A landscape with many valleys, sampled at points; each row gives a point and its height.
From any point a ball rolls to the lowest of the 2 points nearest to it. It stops when none of these is lower. Distance is the straight distance between rows; heights are no part of it.
fabol h=2.18: [131 133 100 134 159  95 119  75 144 145  80  95 155 139 126  95 125 107
  95 175 111 181 199 109 142 145 125 139 124 173 111 142 112  99 140 162
  63 120 124 120 129  72  99 126  74 106 155 116  78  87 156 112 129 167
 171 192  90 110 122  79 212 120 122 117 181 103 151 150]
pemad h=5.05: [127 133 118 160  95 110 169 115 118  96 115 109 132 156 118 158 144 163
 171 114  99  67 116  82 125 130 138 157 153 104  93 152 149 118 168 122
 119 104 139 139 135 141 142 156 145 122 162 141 109 195 178 158 117  92
 161 117 144 119 132 124  87 142 101 147  94 150 129 118]
vesin h=1.11: [171 104 150 161 127  93 175 167 173  96 122 142 146 100 127 165 118 200
 128  98 125  94 151 134  81 136 136 140 126 115 146 101 235 159 144 106
 120 128 133 173 111 146 114 135 135 115 136 113 116 146 145 151 114 140
 137 128 116 126 139 137  71 166  93 128 127 161 122 125]
vod h=8.44: [149 144 156 114 109 122 123 100 142 122 140 158 105  96  96 155 173 155
 105 119 121 124 116 158  87  84 133 123 129  96 160  74 181 148  94 114
 120 124 129 143 117 139 146 119 122 115 121  99 153 143 119 120  95 138
 137  93 150 149 131 175  93 149 158 100 101 115 118 153]
zeril h=7.07: [131 135 113  75 161 134  55  93 133 177 124 121 128  92  92  78 136 120
  80 155  92 189 134 144 132 121 104  58  94 124 113 104 110 136  84 134
 137 143  95  97 143  83 127 116  71 145  71 115 103  92 109  87 139 178
 104 113 102  77 120 193 174 131 158 123 164 103  98 128]
fis h=5.74: [108 129 114 161  93 174  89 120  56 146 143  59 126 132 123 117 106  90
 176 122 124 141  80 118 172  88  91 188 228 124 137 141 114 103  69 137
 122 158  92 149  87 156 153 131 150 164 119 124 176 169 166  71 136  73
 127 113 190 122 108 131 111 144 188 134  78  76 121 105]
paz h=5.91: [147  81 144 146 129 137 144 106 173 144 144 111 134 117 120 160  90 100
 166 122 112 123 124 111 119 129 114 184 148 117 169 132 173 153 146 146
  62 159 136 143 140 106 109 136 156 100 135 125 174 156 181 139  83  74
  96 114 108  93 174 124 119 134 140 120  80 124 145  69]
saf h=8.95: [125 130 123 130  97 154 113 160  56 104 149 120 124 140 150 109 140 110
 157 110 148 124 105 133 137 122 145 146 164 109 137 143 116  97  68 141
 170 125  89 125 107 190 151 111 171 160 158 156 139 147 129 102 155 132
 128 119 174 171 100 119  84 118 123 132 129 122 110 134]
zil h=1.34: [119 163 120 142 128 114  99  41 125 101 122 116 130 171  98 109 169  69
 147 204  92 126 151  96 133 120 149 132 135 132  97 119 119 133 116 169
  80 115 111  91 145  78 163 136 100  83 168  94 123 144 178 157 125 110
 163 124 120 110  85  86 158 143 138  97 150  80 147 132]
pepap h=6.74: [141 101  95 146 171 151 102 171 141 160 169 136 128 111 120  90  85  98
 129 115  81 151 139 137 110 169 130  80 104 140 138 138 161 132 129 140
 121 165 111  86 156  99 136 141 144 145  84 139 144 125 115 117 166 101
  91  78 129  71 121 170 148 126 152 116 142 102  86 107]
mevab h=6.90: [118 112 125 121 155 153  88 148 136 154 136 119 136 107 120 113  88 141
 100 126  94 154 134 146 144 143  97  65  81 136 132  93 135 168 114 144
 148 146 116 125 137  95 138 106  98 148  60 106 131  78 116 109 171 132
  75 106 105  95 105 153 149 151 135 119 152  94  92 120]
nidop h=7.76: [122 166  43 102 123  89 100  75  84 125 105  42 156 135  71  94 135 170
 128 150  77 160 153  78 128 131 108 124 176 130  55 143 104  99  95 114
 105 124 110 106 112 156 108 168  55 138 124 135  32 172 160  80 137 145
 197 130 154  87 158 156 133 123 148 170 144 108 129 131]
tosa h=1.66: [143 109 128 130 177 122 133 180 141 108 129 119 185 133 197  70  89 119
 113 120 166 134 135 140 141 182 188  95 104 140 104 136 140 124 140 159
 164 135 107 124 156 121 100 112 133 122 150 135 121  88 145 187 134 137
  88 132  92 114 138  83 125 115  85 155 178 162 141 128]
Geru h=0.43: [128  93 154 128 122 140 153 191 109  92 167 192 133 135 186 130 147  75
 120  89 228 118 127 170  94 135 148 140 108 126 183 109 115 110 128 170
 168 114 123 122 127 165 134  78 191 125 185 139 146  90  85 134 147 149
 114 161 149 217 102  52 126 112 103  95 155 136 151 141]
gifor h=8.67: [123 157 181 114  73  99 144  86 143  78  98 135 113 103 104 170 184 196
 101 116 154 101 105 145 121  73 139  97 116  88 125  68 139 174  94  97
 154 111 124 166 118 152 159 103  93 103 142  96  94 153 130 148 111 149
 151 140 155 167 116 145  66 158 112 109 125 124 133 157]
kag h=7.63: [101 149 168  82 137 142 155  87 191 165 114 162  86 125  92 195 136 159
  85 137 114 112 101 138 140  91  73  85  41 131 134 104  72 185 164  93
 139 101 187 127 158  80 134 130 104 120  44 116 123  99  85 149 124 111
  95 127  98 105 135 142 149 139 159 104 126 107 127 134]
zot h=1.22: [154 111 125 133 158 131 113 174 108 105 149 127 162 125 186  69 111  90
 117 120 174 160 148 152 110 161 191 115 134 130 135 108 168 111  67 166
 180 142  69 138 134 155 113 107 139 123 164 121 129 107 142 150 145 163
 108 133 124 149 108 100  96 119 108 129 175 128 123 136]
Nev h=1.39: [106 170 150 103  84 127  83  59 112  93 110 114 123 140 112 116 185 110
  91 170 143 144 121 144 163  81 149 105 123 111 117  87  89 133  79 139
 154 102 109 116 132 123 156 101  89 110 141  85 118 122 137 134 141 154
 141 153 149 147  54 114 132 139 121  99 150  98 115 155]
Zumup h=1.80: [115 126  90 190 150 101 120 102 109 106 132 100 159 167 112  97 147  85
 166 171  93 135 175 101 128 146 143 167 162 164 108 158 135 117 150 154
  63 110 126 101 118 103 142 161 114 117 181  99 107 147 158 111 148 108
 170 144 143 124  79  75 181 143 130 114 152  83 128 141]
mikir h=2.56: [124 131  96 116 142  98 129 114 126 154  76 104 140 111 133 111 145 133
  96 152 136 179 197 135 120 126 128 141 160 171 130 151 115  80 121 130
  89 119 123 133  93 127  88 116  85 133 157 123  82  96 112  86 110 188
 172 172 114 148 150 111 173 110 143 125 149 139 156 155]
gonif h=2.86: [106 120 146 130 110 162 105 100 125 153  93 100 140 130 119 143  95 102
 107 146 134 151 118 147 201 119  78 140 153 151 157 115 100 143 124 155
 116 146 132 160  99 116 131  86 110 128 115 101 169  89 153 105 132 123
 106 163 118 126 118 101 167 134 138 102 130  91 138 106]
Kolo h=2.77: [134  99 161 143  97 158 182 171 124  85 129 152 146 167 174 153  96 138
 158  95 204  83  91 137 162 148 135 153 100 111 151 124 101 137 171 141
 183 108 113 159 124 152 122  96 164 125 164 137 144 113 148 183 137 107
  88 175 126 166 109  69  92 127  76 125 129 160 144 114]
bufo h=4.62: [ 84 179 126 133  67 126 117  63  95 125 102 107 113 160  81 164 188 130
 148 169 111  99 109 105 180  77  99 159 164 122 104 160  36 100 131 122
 103  81 159 122 123 128 168 143 116 146 151 111 130 150 127  97 103 102
 159 155 167 142 112 104 164 136 142 130 103 118 157 132]
gizu h=8.30: [142 117 153 110 132 144 110 135 138 142 149 174  86  93 134 127 139 106
 104 128 148 150 134 180 100 101 143 106 112 122 174  84 147 133  77 122
 149 144 118 120 129 135 141 114 150 116 116 107 168 106  93 109 115 147
 114 107 132 155 115 147 116 124 153  99 123 104 116 143]
ror h=4.49: [124 111 119 170 143 102 194 143 170 121  87 148 134 133 125 159 131 150
 135 146 131  93 178 110 106 125 111 166 108 168 126 160 144 124 212 137
  61  99 167 125 124  87 118 149 128  94 157 111 101 109 103 133 129 137
 164 186 118 149 115  65 179 150 121 107 137 148 144 153]
teb h=7.41: [124 124 160 113 140 140 158 150 196 146 127 139 126 123 108 170 101 196
 102 110 109  99 115 124 124 135  99  73  30 126 114  99 110 189 175  99
 158 114 162 134 149  90 119 144 105 130  59 118 115 100 111 171 150 103
  75 126  90  88 128 143 135 147 124 143 125 131  97 119]
vis h=5.23: [ 99 165 114 114 121 127  78  81  85 169 149 108  76 125  87 133 163  70
 168 145 121 139  99 116 147  77 102 182 185 127 129 188  61  96 124 122
  81 152 147 115 128 127 174 151 132 158 137 132 160 155 103  70  90  86
 141  88 167 113 158 166 208 109 184 134  94 103 165 105]
simi h=8.19: [141 132  70 121 173  77 133  94 123 146 101  75 144 107 131  94 119 122
 136 136 134 158 179  92  97 127 146 196 202 142 103 181 152  77 134 125
  59 143 131 153 112 143  89 163 101 128 179 160  65 147 172 109  71 139
 186 129 117 121 215 118 155 101 136 165 131 139 182 112]
fus h=9.05: [137 115 202 152 113 104 129  69 177  92  99 157 131 113 111 144 153 128
  99 148 168 126 144 143  93 101 121 135 119 128 183  48 190 172 124 160
  92 127 113 151 104 101 149 100 101  74 166  59 144  92 145 168 107 150
 151 158 141 168  64  87 104 157 140  61 124  89 144 148]
piti h=2.12: [118 123 164 100 146 177 121 194 134 102 174 210 107 141 176 104 147  79
 119 136 212 131 100 174 116 141 176  69  52 123 175  81 116 126  93 140
 231 124 115  84 135 134 151 108 169 132 116 153 151  81  60 151 166 153
  83 125 130 177  73 106 126 118 116 101 152 123 110 156]
Supi h=6.97: [160 148 102 103 157 119  97 150 123 124 138 126 155 104 133  71 124 161
  93 134  99 128 141 139 107 163 181  43  92  91  88 101 169 140  99 125
 166 143  91 116 150 126 135 135 104 125 109 112  94 135 143 144 155 152
 108  97 119  87 115 171 100 148 109 150 164 130  96 143]
noro h=5.42: [161 100  80 172 154  93 172 149 150 116 137 116 158 101 118 137 110 163
 165 121  78  99 167  93  53 156 131 178 166 125 115 160 238 118 178 112
  61 137 137 142 107 130  79 182 141 122 148 151  99 175 150 121 107 104
 173 107 127 112 170 133 106 167 104 154 101 145 126 108]
Tobe h=6.50: [113  96  78 163 146 136 116 178  92 151 133  88 160 127 114  95  67 151
 143 104  68 143 147 120 138 192  83 127 153 162  90 148 131 122 150 138
 127 153 123 122 117 136 106 136 124 177  98 147 105 125 149  92 193 127
 115 125 138  76 125 139 140 144 112 163 143 128  94 106]
bol h=2.57: [127 106 125 117 149 167 112 192  98 178 154 135 120 124 180 121  65 113
 141 103 145 157  95 149 170 165 123 120 123 143 140 153  91 104 147 123
 168 164 129 143 141 150 104 105 172 163  83 172 156  97  93 114 148 119
  72 121 112 122 162 160 139  90  99 152 115 176 115  90]
lesi h=8.79: [111 150  95 130  89 129 108 128  33  93 121  88 157 170 147  84 147 122
 146 113 146 144  97 101 167 135 149 163 193  98  86 146  95  96  74 138
 184 106  71 134 109 205 133 122 152 165 185 150  99 171 166 124 162 133
 145 137 171 158 110 113  71 111 102 163 141 133 129 130]
peno h=2.21: [137 163 148  84 148 157 109 178 131  96 174 175 119 139 170  96 153  89
 136 125 163 122  68 134 129 134 214  49  76  81 134 134  95 113 106 115
 227 126 118  80 176 156 147 144 192 127 125 193 142 130  91 178 143 117
  96  80 110 134 142 163  80 107 104 143 137 166 116 152]
suger h=4.84: [139  83 141 183 150 161 157 237 166 109 164 163 149 150 152 130  60 150
 147  98 121  98 137 133 114 198 140  98  77 144 159 116 195 161 159 137
 166 138 124 115 135 120 128 137 169 133  98 124 157 106 106 169 169  89
  82 115 110  96  97 114 108 151 108 139 134 129  89 119]
num h=2.37: [155 104 111 113 146  93 147 114 150 149  71  97 151  95 136 140  94 171
  69 130 137 165 186 123 113 131  95 128 135 155 125 129 154 140 138 131
  90 138 141 180  99 107  76 106  68 127 119 110  67  92 135  95 113 199
 151 177  87 121 185 107 157 128 128 132 143 156 138 128]
pebut h=8.38: [141 128  92 104 141 106 125 106  97 145 134  82 134 124 144 101 113 112
 135 115 116 149 123 102 124 138 153 159 168 112  95 157 143 102 119 128
 112 138 129 134 141 149  93 140 119 132 155 152 115 169 172 127  95 125
 145 107 108 108 198 146 100  98 118 166 122 151 148  97]
Pilok h=1.81: [123 140 140  96 151 172 102 197  98 100 187 194 113 131 189  97 148  55
 150 130 210 136  74 155 136 131 196  81  81 102 165 134  92  74  77 157
 222 133 113  74 147 169 146 106 199 147 134 189 147  98  50 152 159 138
  96 104 139 163 107 120 107  83 115 127 153 150 119 147]
Zokap h=7.64: [128 155 166  97  96 107 169  66 150 108  87 145 104 133 148 166 156 142
 117 138 172 100 104 113 138 104 139 131 115  98 116 125  93 136 165 113
 126  98 159 146 136 122 101 108 108  99 159 124 122 139 154 176  84 139
 136 158  97 148 184 113 103 105  92 126 120 172 170 133]
pipev h=1.79: [149 123 153 120 138  95 170 132 172 109  89 130 143  96 135 168 118 220
  87 113 133 119 160 130  81 129 117  92 106 127 121  94 179 176 148 102
 114 131 135 183 104 106  97 112  74 111 112  94  81 104 119 146 125 175
 142 152  88 115 156 125 104 158 101 129 136 159 125 142]
lapaf h=7.25: [126 150 116  74 129 117 107  92 127 156 103 104 119  95  96 126 159 149
  76 141 111 163 132 134 143 110 100  86 107 125 104 127  95 133  98 107
 121 120 138 126 128 116 109 115  78 140  91 126  89 114 110  89 126 169
 144 125 110 107 156 173 151 119 140 137 152 125 116 125]
zat h=8.56: [124 161  99 100 120 117 124 120  64 124 131  97 137 148 158  90 144 133
 136 126 130 135  90 107 151 130 170 138 171  82  62 178  93  90 108 116
 157 118 117 120 150 186 123 139 141 144 170 175 114 177 160 143 111 126
 142 108 126 128 175 153  78  97 101 181 140 169 146 130]
duz h=7.20: [134 118 173  93 168 149 125 119 217 158 138 145 117 134 133 130  89 121
 104 133 151 131 120 122 140 149 121  81  48 137 144  93 127 180 165 139
 142 144 136 121 159  57 114 111 113 103  85 110 155  78 136 190 109 119
  69 130  66  85 142 122 157 124 131 109 127 112 127 109]
Dadeg h=2.30: [140  80 183 151  96 161 155 174 133 110 120 124 144 143 163 166  71 162
 146  95 169 101  98 135 160 136 107 142 116 114 160  92 144 173 140 138
 163 138 105 187 101 150 110  98 146 128 115 101 161 111 159 160 143 111
  72 167 115 140 107  95  84 139  94 132 111 143 114  98]
Bez h=4.04: [128 130  60 151 140 114 131 150 112 143 145 117 113 124 101 126 135 150
 155 120  60 110 142 100  97 139  92 151 144 154 102 189 133 106 167 102
  77 128 165 105 125 141 123 172 137 164 107 170  99 165 104  76 136 118
 158  91 155 100 160 173 161 135 152 141 107 133 106 130]
Fufuz h=3.28: [ 95 125 140 135  96 143 133  95 117 154  82  90 136 120  82 179 113 166
 103 134 102 137 111 127 210 104  38 124 132 148 130 115  56 144 152 123
 131 118 166 154  95 101 135 105  82 142  86 110 119  82 132  91 154 125
 123 183 133 112 124 111 173 156 138 137 127 102 113 121]
kem h=1.75: [153  85 174 146  93 147 157 179 164 117 163 130 140 119 135 186  82 183
 148  71 132  93  95 141 127 125 101 126 112  90 175  77 200 188 133 107
 169 143 112 168 114 144 122 126 167 140  85 124 180 137 145 147 137  89
  73 127 120 111 115 144  59 156 128 136  76 137 110 109]
kob h=8.01: [129 158  42 130 154  85 116  76 114 140 118  56 139 123  82  97 128 135
 139 163  87 159 178  62 101 127 112 166 184 138  82 169 132  89 132 125
  52 143 127 121 112 115  97 184  73 133 142 152  39 151 165  79 107 125
 199 126 125  94 194 141 169 117 150 159 129 107 151 120]
larid h=4.14: [116 123  79 169 148 117 173 160 129 127 110 135 134 158 127 132 125 152
 128 136 102 112 169 121 125 150 122 128  89 178 103 191  87  98 189 125
 101  96 171 105 135  94 120 147 137 129 126 133  95 109  71 116 150 134
 152 161 128 121 110 101 183 124 116 133 160 148 113 150]
mopev h=8.20: [132 127 144 109 151 130 112 133 137 171 144 184  79  94 137 132 149  66
 108 122 167 146 134 175 108 103 139 150 123 140 162 146 118 104 110 114
 119 130 157 112 144 131 140 111 142 135 132 134 171 114  67 106 106 148
 116 103 129 173 129 161 175  88 163 111 111 123 141 130]
zise h=2.85: [112  92 120 166 126 157 132 209 106 123 147 180 115 138 146 131 115 126
 132 112 136 123 143 169 124 150 112 135 119 176 166 147 123 101 152 134
 144 108 155 101 128 142 145 120 171 150 121 132 151  85  49  95 168 139
 109 139 147 179  85 119 151 123 126 115 143 135 103 141]
det h=7.86: [113 173 168  72  93 109 154  54 146 141  73 147  84 110 118 184 186 152
  72 142 152 115 115 133 131  76 115 111  88 121 117 116  64 139 134  91
 128 102 177 135 134 119 110 118  91 105 117 106 116 125  94 132  91 165
 155 152 116 161 163 129 129 113 134 113 110 158 152 152]
kebav h=2.64: [148 172 129  88 148 122 107 143 123 114 174 154 106 120 135  88 176  91
 136 135 118 120 105 125 106 124 211 100 107  74 127 142 127 118  64 109
 167 130 118  78 176 153 156 154 161 117 154 174 142 169 121 157 113 118
 128  38 119 124 164 194  81 110 136 136 132 144 107 160]
givom h=8.90: [121 148 200 130  70  98 141  51 152  79  78 132 121 117 111 172 174 152
  92 136 170 123 133 136 124  85 114 139 145 107 152  59 139 165 118 137
 106 130 128 180  94 132 132  82  93  89 174  71 123 111 145 154 101 153
 161 169 141 192 111  77  81 139 123  87 112 120 159 143]
tisig h=7.18: [151 165 154  75 150 116 127 126 157  96 134 142 145 125 164  85 153 164
  87 130 142 121 124 133 114 137 211  25  64  90  91  85 143 152 101 116
 193 119 109 123 170 117 131 132 100 102 142 109  90 120 132 201 139 163
 111 123  95 107 128 145  72 148  88 145 159 160 122 171]
porig h=6.96: [142 105 152 116 155 171 106 153 161 152 164 132 116 140 177 107  84  51
 155 129 160 136  95 138 148 129 174 108  98 124 173 117 146 136  99 160
 154 174  97 118 155 104 125 103 159 106 109 147 182 121 147 169 115  86
  82 105  98 103 131 144 125  88 136 112 103 110 120 110]
Kufo h=8.61: [169 118 127 122 120 117  95 111 129 149 139 112 136  74 114 138 114 178
 103 116  97 150 129 145  89 103 103 110 155  92 139  67 205 171  77  98
 119 155  95 168 103 151 129 121 100 122  93 111 132 152 160 102 104 143
 124  85 127 111 155 203  78 152 151 130 100 119 123 109]
lop h=9.14: [150 110 208 114 148 116 113  78 195 126 111 155 122 116 139 109 131  69
 104 156 179 147 169 144  92 116 152 145 109 130 177  66 188 162 119 163
  90 147 106 126 124  82 114  92 106  72 178  75 165  86 161 174  84 151
 133 164 104 148 100  74 135 125 138  72 124 109 160 137]
gad h=4.82: [138 139  97 171 148  82 187 144 155  84 122 163 138 135 134 131 158 121
 150 134 123  81 176 112  54 118 170 183 126 130 128 180 174 104 188 122
  63 102 163 114 132 119 123 173 155 100 203 131 105 155 110 160  95 115
 187 121 116 163 137  83 144 145 128 128 129 141 149 154]
pebu h=7.42: [127 167 145  90 125  96 137  85 136  89 103 137 123 128 162 101 174 126
  92 129 169 116 119 138 106 112 195  92 103 101  97 121 101 123 122 118
 150 105 129 124 160 125 108 106 101  95 165 120  94 118 141 186  93 180
 149 137  97 136 160 115 102 108  97 134 163 161 160 166]
vap h=3.23: [111  89 115 181 111 142 150 186 118 132 139 146 118 127 110 174 112 158
 134 102  93 108 149 145 111 127  69 151 149 180 148 128 151 128 171 121
 111 112 161 131  98 130 145 138 151 155  89 117 156 115  78  75 164 119
 118 127 170 154  86 131 144 163 147 120 115 121  97 138]
Dev h=1.74: [160  91 142 174 101 119 167 171 158 105 151 134 141  96 109 207 109 219
 148  76  84  92 126 134  78 124  88 144 159 100 154  99 237 168 145 100
 129 135 131 179  91 158 121 146 154 134  88 123 150 161 140 118 128 123
 133 109 137 126 123 164  62 170 116 155  85 153 105 110]
Zel h=2.54: [116 113 136 148 139 129 107  81 137 145  81  80 157 153 116 119  87  84
 120 164 124 174 153 112 193 153  90 173 172 172 146 136 100 118 135 178
  80 145 127 137 117  91 120 121  99 115 148 108 136  96 186 107 122 132
 140 190 101 117 128  62 200 111 123 122 144  87 155 103]
vikub h=0.82: [155  79 157 126 153 136 146 210 124 121 163 150 156 115 201 108 106  71
 114  85 216 157 150 173  88 161 158 146 127 137 190 107 159 111  87 167
 162 153  94 153 107 144 105  73 155 128 176 123 157  89 123 133 130 174
  89 151 122 193 126  71 123  95 110 110 160 153 154 121]
Zarud h=2.28: [112 136  85 159 110  88 109  96  83  91 100  83 162 162 106  90 156 135
 132 157 102 148 171 109 142 144 138 154 172 151  93 128 121 101 101 147
 116  99 101 122 106 141 130 143 104 130 170 117  82 142 158 109 145 145
 177 156 148 142  80  90 140 134 109 137 160 110 131 151]
vubup h=4.61: [107 133 132 164  68 142 184 106 125 115 112 125 133 157 100 191 136 182
 169 105  98  66  96  96 162 124  78 166 132 111 105 164 106 127 186 101
 123  84 156 152 114 130 145 146 139 140 119 135 140 178 159 140 133  91
 138 153 173 109 108 129 104 154 113 148  98 158 125 110]
kom h=7.81: [100 163 160  59 140 145 118  87 165 165 128 204  74 122 117 159 160  92
  94 154 156 123  90 155 147  83 115 100  57 142 136 123  42 148 136  93
 153 106 172  76 171  99 141 135 138 122  71 124 168  96  51 158 119 123
  99 129 107 139 117 141 164 109 160 107 127 126 139 148]
lota h=3.19: [116 105 141 129 109 164 177 179 116 129 130 175 116 161 172 152  96 139
 170  84 168  90  66 124 165 140 120 152  96 111 145 158  84 108 188 126
 178 109 136 143 129 161 117 106 189 138 135 171 164 120 117 160 121  95
  78 139 127 162 131 123 103 109  90 130 102 186 142  97]
nore h=8.73: [172 102 113 124 141 107  90 108 113 143 128  91 147  88 112  92 105 142
 114 134 116 175 159 137  90 126 132 148 193 127 146  84 211 140  73 127
 116 162  81 173  91 151 111 114  94 123 129 104 111 140 178  84 114 158
 139 104 133 132 146 155  98 134 149 135 127 109 132 111]
vur h=5.98: [ 97 100 100 140  86 176  92 135  49 154 134  64 127 137 122 117  83 123
 164 102 101 147  88 117 205 130  55 157 214 143 122 141  86 109 106 120
 150 147 108 150  97 181 133 127 135 186  97 154 153 135 162  69 166  97
 127 142 180 108 106 145 114 133 156 152  98 110 111 100]
guz h=5.12: [155 147  89 156 132  90 164 108 148  95 121 127 130 132 111 128 158 158
 149 137  91  82 164  97  80 131 158 150 134 126  97 159 180 113 168 112
  65 107 146 118 137 111 120 176 128 105 155 128  81 169 142 142  93 107
 187 107 128 108 152 130 127 164 121 133 123 128 136 133]
kamiv h=6.75: [132 128 106 157 142 125 109 142 110 119 134  88 178 129 124  85  95 144
 128 119  89 135 138 118 143 177 149 104 144 117  90 115 162 142 114 142
 134 152  86 129 131 131 124 138 123 133 119 128 113 160 179 145 166 113
 129 109 134  92 108 133  87 153 106 141 145 106 100 110]
Kuza h=2.15: [152 103 127 124 152 137 132 189 117 143 144 123 155 100 180 111  72 156
 127  91 135 145 135 137 133 186 149  96 124 131 113 135 152 134 137 120
 167 164 120 151 130 151  92 119 139 148 107 152 127 110 130 134 151 146
  80 117 107 108 170 145 100 115  97 165 137 178 116 110]
meteg h=1.76: [116 162 148 123 115 157  82  75 122 103 146 108 121 171 116 109 157  61
 148 172 128 125  98 117 159  95 161 106 129 109 125 101 107 146  81 154
 125 135  94  98 139  95 161 114 116  93 141 108 152 149 171 167 128  96
 127 112 129 113  81 124 120 125 151 101 128  65 122 131]
fibo h=7.08: [131 122 156  88 167 146 115  88 176 168 142 161  98 150 144 119 110  44
 133 145 160 141 107 134 140 126 156 106  85 143 160 129 102 135 149 142
 112 148 137 101 182  64 118 106 133  79 113 140 174 111 146 186  94 112
  83 124  72 106 158 128 172  71 130 110 128 110 162 106]
Taf h=8.85: [148 107 126 119 112 109  78 108 103 153 116  99 127  87 103 117 119 140
  95 138 124 193 167 148 115 102  95 140 209 145 163  76 163 121  64 127
 111 147 110 176  63 154 110  92  73 133 118 100 129  93 149  60 113 189
 152 148 151 166 130 138 115 134 160 123 136  96 139 123]
veki h=7.49: [125 140  76  90 118 105 114 103  98 144  91  59 145 110  91 118 130 195
  98 134  88 154 151 100 132 126  76 110 162 130  98 134 123 118 103 102
 114 133 128 153 108 150  99 139  65 146  93 143  66 140 141  71 123 177
 162 140 132  99 174 179 123 126 135 160 130 124 126 124]
Zuv h=3.50: [112 175 104 110  98 127 116 126  96 121 165 124 115 121  80 135 176 168
 146 117  55  93  95 114 139 107 119  98 137  92  70 152  99 130 103  85
 137 120 138 102 152 163 166 166 137 158 102 153 108 201 106 100 150 106
 148  72 174  89 143 219 106 133 134 154 107 141  92 135]
zizuz h=6.24: [113 118  91 139 122 156 105 166  59 162 135  74 148 132 147  92  65 132
 164  93  94 151  91 102 179 172  88 137 187 126  81 155 112 120 127 126
 149 157  85 143 116 185 105 127 158 176 104 180 135 160 161 110 178 105
 112 116 148  95 148 153 100 119 124 172 105 144 105  76]
Vogo h=2.05: [104 142 120 148  99 122  87 110  97 104 103  93 154 142  90 123 156 154
 114 142 111 153 164 137 171 134 115 115 153 162 113 100  95 119  92 132
 139  97 111 132  95 131 150 118  90 144 123  91 101 102 131  92 179 150
 146 168 158 141  47 106 141 161 118 129 173  94  99 161]
Tadop h=4.96: [ 72 177 133 133  91 140  98  59 106 145 139 121  91 162  74 159 172  74
 163 179 113 110  84 108 168  70  95 155 159 118 124 162  37 117 142 133
  79 122 159 109 133  93 187 144 136 137 131 104 171 154 125 112  99  76
 134 122 164 124 116 102 199 123 187 107 100  95 173 126]
vun h=3.64: [115  88  81 172 140 135 171 191 143 163 130 155 112 117 126 164  99 169
 157  95  79 120 141 129 100 154  68 171 128 167 129 189 140 113 195 104
  94 114 174 122 122 128 118 155 156 165  88 162 129 129  84  75 148 112
 129 117 142 126 152 155 164 130 137 134  98 161 103 110]
Durov h=6.86: [151 122 122 119 161 156  80 136 128 165 176 133 112 115 129  86 108  45
 153 140 109 151 114 136 121 132 155 113 128 125 152 131 144 124  79 152
 116 171 103 103 158  97 141 125 134 116 103 148 166 146 139 126 125  99
 102  64 119  93 128 169 147 103 155 114 119  91 108 104]
migav h=2.47: [108 115 160 146 139 171 135 210 128  98 142 197 116 154 150 120 117 125
 121 120 163 118 141 166 129 163 146  81  56 161 143 101 115 124 147 140
 199 107 135  95 133 122 158 117 153 132 105 121 140  75  41 145 188 132
  88 149 129 157  43 100 149 139 108 110 166 119  90 161]
deroz h=3.01: [129 175 114  97 125 119 105 104 116 136 167 143  88 125 105 120 174 114
 146 133  87 113 100 121 117  91 159 110 122  87 103 148 118 125  88  99
 124 136 137  75 171 148 167 167 146 125 118 150 140 191 102 125 112 100
 135  43 146 110 151 215 114 123 149 126 106 129 107 144]
Liti h=2.98: [122 108 126 137 132 161 156 201 120 148 164 173 109 149 166 139 101 111
 176  85 130 110  85 126 137 156 143 140 110 123 149 178  99 111 179 116
 169 136 143 121 156 158 127 144 213 150 108 191 185 141  89 147 126  78
  91  96 124 127 155 168 121  92 125 146 102 180 122 100]
tos h=5.69: [147  79 119 180 140 109 163 133 153 118 114 107 160 118 133 142  93 128
 172 124 119 111 146 102 103 145 116 219 177 142 133 148 204 135 169 143
  75 140 130 164  98 130  92 140 145 118 172 122 131 162 183 123  95 111
 139 139 119 125 166  83 110 146 109 131 100 146 143  79]
fafov h=8.09: [120 128 166  89 131 126 149 141 148 139 138 219  73 121 151 157 187  74
  99 103 210 113 113 185  82 105 149 145  85 132 170 136  84 119 141 109
 138 118 162  90 144 144 150 112 181 133 157 133 178 109  41 136  93 137
 122 135 130 203 125 109 157  76 145 100 115 139 171 152]
nuve h=4.52: [137 107 103 166 162 123 165 196 156 111 143 156 139 154 132 112  96 143
 143 118  82 104 153 129 110 195 144 101  64 156 108 162 142 129 187 131
 132 110 161  93 163 104 133 162 150 138 110 147 117 121  78 152 172 110
 110 118 128  94 106 115 145 139  98 130 154 148 102 146]
Zug h=1.78: [126 159 137 145 133  95 134  56 172 108  80 123 144 147 114 119 157  99
 103 191 126 123 180  94 111 128 145 134 114 151 110 110 139 131 164 161
  59  96 125 108 137  64 114 137  77  62 175  91  91 102 165 172 112 148
 182 175  91 120 110  51 163 134 121  97 159 117 160 156]
bonuf h=7.95: [119 140 170  79 148 130 175 120 194 157 123 219  67 134 136 176 163 122
  94 121 175  96 107 164  97 111 132 121  47 142 146 125  77 135 158  79
 164 102 187  72 174 114 138 148 160 112  99 128 161 109  28 156  99 126
 111 116 102 178 125 130 134  96 149  99 114 140 161 159]
mezat h=4.05: [ 99 150 127 150  63 128 165  81 106 115  82  91 129 153  67 187 154 197
 152 138  95  84 104  85 195 103  51 155 159 125  91 151  67 115 166 121
 108  86 166 159  99 121 156 143 100 150 117 127 106 166 155  92 118 103
 170 171 178 115 108 116 129 159 127 139  96 136 127 133]
Voki h=5.48: [ 98 153 127 129 104 147  76 115  59 161 175  93  85 136 117 121 150  52
 177 135 141 128  77 120 144  76 130 195 214 106 145 177  89 103  73 134
 115 171 107 126 113 155 181 142 168 166 148 141 191 167 123  81  91  87
 138  70 171 146 133 151 148 105 189 130  73  90 131 120]

For each start below, name the point where the ball stops.
lota | vesin
vur | mezat
lesi | pepap
gizu | pepap
teb | pepap
Liti | Geru
paz | larid
Zokap | mezat
Bez | Pilok

Call two points neighbours if one is among the 2 nearest of the other. Go from one point of each pair to the other, from neighbour to neighbour, staying as low as possible. Name the highest point that can't be avoided.
zil and vesin | mikir
zil and Geru | lota
Nev and zil | meteg
